Each row is a point on a landscape with many peaks, with its height.
From any point a climber takes the steepest step (rise divided by distance) to one of its 2 nearest points. It stops when none of these is higher. Distance is the straight distance between rows; heights are no part of it.
Vanat height 3.85: [  8  22  -6  -3 -10  -9  10  13   2 -28  -8 -27  -3 -21 -16 -20  -5 -36
  15  -7  32 -41]
vok height 0.46: [-17   5   6  12  24   7   6  -4   0  -3  -4  40  -7 -13  50   6  -9 -21
  -6  -2  -8  -7]
Pado height 1.93: [ 10   0  36 -41  10  12  -3  -8   3  -3 -23  -2  17 -19 -32   2 -11  47
  51  -6 -13  11]
doru height 3.46: [  8   3  -9  -4 -33 -14  13   4  14  10   8 -37  -8  32   1 -11  14 -39
 -10   4   6 -21]
bili height 4.20: [  3   0   9  14  -5 -32   9 -29 -17 -23   6 -13  21  20 -21  12  22  -3
   0  32 -25 -16]
Tafo height 0.84: [ 26  13 -15 -27  -2  33  18  34   4  19   6 -27 -30 -29 -17  11 -24  33
  19   0  -5  37]
mul height 1.44: [  7 -22 -19  -1 -27  27  17  30 -31 -13   9   3   2  20  21  -2   4 -48
 -14  -8  -2 -38]
difed height 1.35: [ 52  -7   1 -61 -14  -3  -3  16  12  19   0   6   2   3  15 -11   3  26
 -18  20  -6   3]
Sifo height 2.55: [ 24   9  15  -8  18  26  18 -14  20  -9 -22 -21  15 -27  23   9   1  34
 -23  28 -22 -11]
rul height 0.54: [  1  -5   3  -7  -3  -7 -12   3 -29 -17  -3  34  19  12  11   1   1 -13
 -12 -25  -9  -5]
Mamus height 2.78: [ 25  34  16 -13   6   0  32   4  25 -14 -22 -13   6 -31  10 -15 -26 -14
  -8  11  17 -17]
gele height 0.82: [-33 -30  13   2   2  -2  16 -28   6  -7   7  19 -14  30  22  14  -5  -9
  15 -25 -50  28]
ziro height 3.18: [  8 -14 -13   0 -20  -1  10  30  25  16  13 -16 -21  18   7 -29   7 -40
 -32 -10  29 -18]
toruv height 3.81: [  7   8  -8  -8 -17 -21  -6 -20   4   2  18 -32   4  37 -12   5  27 -12
   0  25 -15 -10]
Ruk height 0.66: [ 13   2  11 -18 -18  18  15   4  31   9  -1   6 -19  27  57  -9 -16 -30
  -8  -5 -15   9]
sinog height 4.56: [-18 -46 -17 -13   2  19 -16   9 -21  28  23  14 -15 -12  -7  19  -7  25
  15   8 -17  16]
dena height 3.48: [  3 -42 -11   3  12  38  -2  13 -24   1   7  -3   6   3 -41   8 -16  53
  -7  15 -31  27]
pige height 0.67: [ 19  -9  19 -24   3 -10  -9  -8 -11 -17 -14  43   3  14  33  -5  10 -22
 -18  -6 -18 -21]
zozop height 1.76: [-24   5  -1  12  18 -35   3 -33 -17  -6  15  23   3 -42  -4  19  -2   7
  30  -3   0   7]
batof height 2.64: [ 39  21  28 -21 -17  11  57  25  32   7 -30 -14  11 -19   3 -14 -32 -24
   0  18  21 -17]
lar height 0.24: [-42 -44   4  22  11   8 -18 -11 -38 -11   5  30  16  36 -18  21  14   3
  -6 -31 -31  15]
rirov height 2.47: [ 40  17  -3 -26 -27  17  22  41  18  11 -18 -24   6   3  -1 -16 -23  -5
  -6  16  13   7]
ked height 4.95: [-27  13  -8  23   2 -46 -14 -13 -29  14  19  37  -3 -16  -6  -1   5  -9
 -24 -26  12  -9]
gisi height 3.93: [  9 -33 -25  -1  20  40 -16  26 -34  32  14  -6  -1 -14 -17  36 -10  47
  -1  22 -13  19]
ralep height 1.54: [-22   6 -11   0  16   4  15 -19 -10 -20  25   7 -18 -45   7  13  -5   2
  18  -9 -19 -15]
guv height 5.38: [-14  -7  -1  49  20 -33 -10 -14 -34  22  13  38   7 -15  -1  22  -8   2
 -29  -1   1   7]
peris height 4.12: [ 23   6   5  18  17  16 -42  18  -7  32   0 -14   5 -19  12  23  10  26
 -22  46  49 -16]
gef height 1.56: [ -1   2 -19  29  -3 -22  -8  -3   5  14   0  11  14  13   6 -12  -1  -4
 -37  22   9  12]
beb height 3.56: [-10  37 -15   2   7   9   4   8  11 -32 -10  -8  -9 -40   0 -22 -10 -16
   4 -29  36 -26]
kima height 4.65: [  1 -14 -22  22 -14 -24   7 -11 -30   3  22   0  11  21 -14  25  23  14
 -25  28 -21   5]
Namu height 0.62: [-15  -9  -2  18   6  -2  11 -12  11 -11  -6  31  -2   8  31   1   1 -12
 -21  -3 -39  19]
kiv height 5.31: [-27 -12  -9  27  -7 -13  -3   0  -7  -3  14  -1 -20   9   8 -13   8 -59
 -15 -34  27 -14]
Fabu height 4.48: [-20  -3 -35  55  -5  -6  -3  12 -13  24  23 -14 -12 -13   6  11   8 -29
 -37   5  20 -13]
femen height 2.61: [ 35  36   6   3  18  14   7   5  15 -10 -19   3   8 -20  23  -5 -11   7
 -33  20  10  -9]
lavi height 2.27: [ 22  30   0 -31 -16  21  11  24   3  -9 -27 -22  -2  -1 -18  -3 -20  19
   9 -12  -8   4]
pepun height 2.76: [-19 -27   9   8  20   3  -9 -27  17   6   8 -24  16  -1 -58  -1   1  57
  27  15  -9  37]
Sepa height 4.42: [ -7  22   5  -2 -20   8  56 -11  -2 -27  -7 -37   4 -22  -9   5 -13 -36
  12   9  -6 -34]
bor height 3.72: [-42  27  12  14 -10 -14 -11  -2  20   2 -16   6  -8  24  15  -5  17 -33
  58 -25  24  -1]
Pobo height 1.23: [  7 -30  10 -15 -20  24   4  13   5  23  -8   1  -2  52  42   8  21  -6
  -3  20 -25  -2]
lesav height 1.88: [  8  27   1 -12   3  -7 -10  11  28  16  -2 -10  -9 -13   4 -31  -7 -15
   9  -1  42  -1]
Vuz height 2.98: [  8  48  30 -13  11   7  19  -4  22  -8 -40 -26   5 -22  -7 -13   1  -9
  24  -9  27 -31]
nemob height 1.97: [-10 -17 -12  -5  10  -9 -15 -18 -15  -7  28   7 -13 -22 -19  -8   1  31
 -31 -37 -16   2]
vos height 5.87: [ -5 -22   1  42  18  -1 -16   7 -36  21   4  35  18  -2  18  25   0  10
 -37   1 -17  -1]
vomu height 3.15: [  6 -37  -7 -10   4  33   1  -3  -8  -7   1 -12   0   6 -19  12   9  43
 -19  -2 -35  -4]
folu height 1.19: [ 45 -18 -17 -48 -18  26   0  15  22  30  16 -16 -29  -2  23  -6  10  27
 -14   9 -14   3]
pes height 1.28: [ 25  17 -18  21  -2  16  25  47  -8 -10 -19 -14  13 -25  -6  -2 -31 -11
 -20  25  24   3]
Fime height 1.58: [  6  19   1  10  26 -39  -4 -24 -11   6  27  17   5 -46  -6   7  -9   8
  -5  31  11  -5]
kapa height 2.77: [-11  45  29  -9  12   3  23  -5  29 -14 -42  -4   2  -4   6 -26   2 -28
  47 -26  21  -9]
zar height 0.83: [ -4  -8  22 -28  -6   0  -1  -5  20 -11 -12  26  -5  27  34 -16   5 -31
   5 -32 -18   6]
bof height 2.25: [ 13  12 -23 -19 -32  16  13  28  32  12   3 -25 -18  27  -1 -14 -27  -5
  -4  -5   5  27]
Liriz height 2.37: [-20 -10   1  -2   0  -5   5 -15 -15 -44   1   7  21   2 -45  -6   8  26
  26 -31 -20  12]
Sona height 4.16: [-39  31   3  28  11   2 -24   0  20  -8 -19  -3 -12  14  11 -22   6 -32
  22 -36  26   7]
suzul height 3.88: [ 10  13 -10  27  20   5 -13  16   2  30  16  -9  -7 -32   6  10 -10   5
 -18  43  39   2]
zakof height 5.17: [-11 -38 -10  25   5  -9   9 -11 -38   6  11  24  20   6  -7  35   7   7
 -11  31 -32   1]
ratar height 1.05: [ -6 -28  25 -27 -11  20   7 -13   0  -5  -5   8  -2  47  30  11   9 -13
   1 -13 -50   7]
Rido height 2.93: [-26  38   0   6 -25 -12  24 -11  11 -15  -5 -32  -6   9 -17  -1   2 -19
  30 -11   6   2]
did height 2.63: [  5  11  -1 -13   2 -10 -11  -3 -30 -31   1  -4   8 -19 -31  10  -4  17
  10   2 -11   2]
Dav height 2.10: [  6  14  28  -3  27 -10 -28 -31  32   0   3   0   6 -17 -11   2  -4  64
  15  -3   2  33]
rov height 3.35: [  4 -26  11 -23 -15 -13  -9 -26  10  -1  12   0   4  33 -28  -3  14  26
  10   6 -32  10]
mipo height 4.11: [ 11  21   5 -16 -25  -8  41   9  -4 -22 -19 -26  -3   3 -23  -7 -12 -50
  19   9  21 -28]
gera height 4.10: [ -3   7 -37  28  -5  -4   7  16 -10  29  26  -3  -8 -29   4  10 -16 -11
 -16  33  15   7]
tufu height 3.96: [-22 -45 -23   0  -9   2  11  -2 -26  33  44  28 -18  -5   8  21 -15  18
  -9 -10 -34  23]
vupes height 1.99: [  8   0 -22 -16 -40 -22  -1  24  16   8  22  10 -17  22  -2 -25 -18 -18
 -22  -3  17  35]
momuv height 1.43: [ 20 -31 -13  14  -5  21   2  20 -19  14   3  18  16  29  30  23  22   5
 -28  29 -18   5]
gek height 2.36: [ 39  13  34  -3  13   8  -2  -6   7   0 -28 -16  34   8   8  23   6  33
 -20  51   0  -1]
Davip height 2.81: [  9   1  -2   3  31  20 -10 -25   3 -16  -6 -28   2 -13  -6   7   7  38
 -12   4 -28   6]
fel height 2.24: [-43 -15  -8  28  27  -8 -33 -17 -13   3  14  26   5 -17 -25  -8   7  49
  32 -33   6  31]
nakeg height 0.40: [-11 -28   3  -4   0  -8 -15  13 -33  -6  -4  42  23  42 -14  11   4   1
 -11  -5 -23  16]
vami height 1.55: [ 26 -21   8 -64 -15  15   1  14  -1   6   2   8  -9  14  -5   0 -14  27
  14   4 -29  25]
foze height 3.19: [-16  12   5   4 -20 -15  17 -19  24 -12   7 -26 -14  15   4  -5  16 -47
  14  -2  12 -19]
nafub height 1.60: [  8 -27 -26 -13 -46   7  18  32 -23  -7  16  18  -4  26  21  -2   4 -25
 -35 -27  -9 -14]
bosi height 1.77: [  5 -12 -18 -18 -38  -8  -9  11 -19   7  27  11 -15  21 -11  -9   6 -20
 -30 -20   0  -6]
sopi height 2.83: [  5  21   2   1  16  -9  -9  -1 -33 -39  -4   4  16 -32 -13   0   6   4
   3   2  20 -33]
tave height 2.31: [ -8  22  22 -12  14 -14 -22 -31  24 -25 -21  19  16   0 -17 -17   8  38
  25 -19  -5  23]
Veku height 2.01: [-48   3  -6  25  17 -27 -13 -14  -9 -12  13  29  10 -11 -22  11  15  29
  58 -12   5  16]
kal height 2.60: [-33  14  -7  22  -4  -9  15 -11  -9 -42 -10  -4   6  17 -22  -1  10  -3
  19 -25 -13  21]
tol height 1.75: [ -4 -14 -25  -7   0   2 -10  -6  -9  15  22   1 -25 -21  24  -2   8   6
 -27 -10 -18 -14]
Budu height 1.59: [  5 -18 -18   8 -10  18   3  12 -19  14  11   4  -7  -5  33  17  12  -8
 -32  15  -8 -12]
Basov height 2.94: [ 21 -35  -2  22 -11   0  20   9  56  11  -2 -11  -6  26  21 -26  -2 -48
 -10  16  34 -24]
puvit height 3.01: [  3  15  15   6  32   1  -2 -19  -6 -26 -12   4   2 -37   8   3  10 -16
   4  -1  27 -52]
banuz height 4.89: [-30   9 -28  40  -8 -24 -12   1 -30   5  19   3 -18  -5  -9 -10   5 -32
 -25 -35  18 -18]
gomip height 3.31: [-27  24  12 -10  -2 -28  -9  -3  17  11  -9  -1   1  12  -6   0  12   1
  78 -10  26  16]
mun height 1.41: [ 10  10 -10  25  -9  11  13  27   3  -4 -10   0  12  12   5  -7 -11 -31
 -21  22   4   1]
Lopob height 2.53: [ -5  36  33 -20   2 -13   5 -15  23 -23 -31  18  10  -7  13 -19  -4   7
  36 -23   0   6]
Kogi height 1.71: [ -8  22 -13  29   5 -15 -18 -15  25   9   8   7 -15 -12  18 -19  -1 -17
 -14  -2  28   4]
kuvoz height 2.79: [ 26 -20   4  33  -1 -23  11   0  40  27   2   2   5   8  19 -24   3 -37
 -35  31  38 -13]
Mimif height 1.02: [ 29   0 -14 -37 -13  33  -8  27  18  33  10 -33 -36   0   5  -4  -6  35
   8 -13 -13  22]
genev height 3.28: [-14  33   7  15  26  25   7  10   1 -20 -24  -6  -5 -39  21   1 -11 -24
  21 -21  25 -23]
mani height 2.48: [-28 -18  -2  22   9 -10 -28 -24  14  18  15   8  -9  -2 -40  -7  -6  53
  28  -9  -1  51]
pomaz height 2.08: [ 15  28  34 -47  -5  10  14  -9  -6 -11 -30 -30  19   3 -29   2 -12  22
  36 -10 -13   2]
mafu height 4.66: [  6 -12   6  35  31   9 -27  -8  -3   0 -18   1   5  14  34   1  23 -29
 -24   9  16 -28]
pabam height 2.21: [ 14  24  35  -4  16 -13 -14  -9   4  14 -26  -5  20   4  -2  21   6  13
  22  42  10  -1]
Sutig height 2.14: [-31 -20 -17  -1   2 -26 -15 -27  -9 -21  20   3   1  -3 -44 -12  14  35
  -7 -37  -6   4]
zore height 3.05: [ 15 -31   6  -7   4 -11 -14 -29  -4 -10  10 -18   7   9 -48   7   4  50
   8  14 -12  19]
mezos height 4.67: [-42  12 -15  23   0  11 -31  21   0   5  10  -4 -15  15   6  -6  -2 -30
  12 -39  26   0]
lilu height 1.74: [ 11 -32  25 -63   2  19  -3   2 -11  -2  -9  -6  -1   5 -32   2 -16  32
  37  -9 -35  14]
Fira height 2.04: [  3  19  24 -20  12 -11 -19   3  17  22 -14  -4  -5  -7  13   4  -2 -18
  28  18  22  -7]
keb height 4.37: [ 28  -6  13  27  23  21 -30  14   7  21 -20  -4  16  11  26   6  13  -9
 -25  36  36 -22]

Call two points neighbours if one is among the 2 nearest of the other. Go from one point of each pair to the other, from neighbour to neighbour, staying as high as possible. Name the lowest point that can't be avoided.
Vuz, vos | Dav
mafu, kiv | suzul
sinog, Mamus | Sifo
kiv, vos | banuz

For each start below, name the point where the climber stops.
Veku | vos
Dav | vos
vami | rirov
mul | rirov
did | Sepa
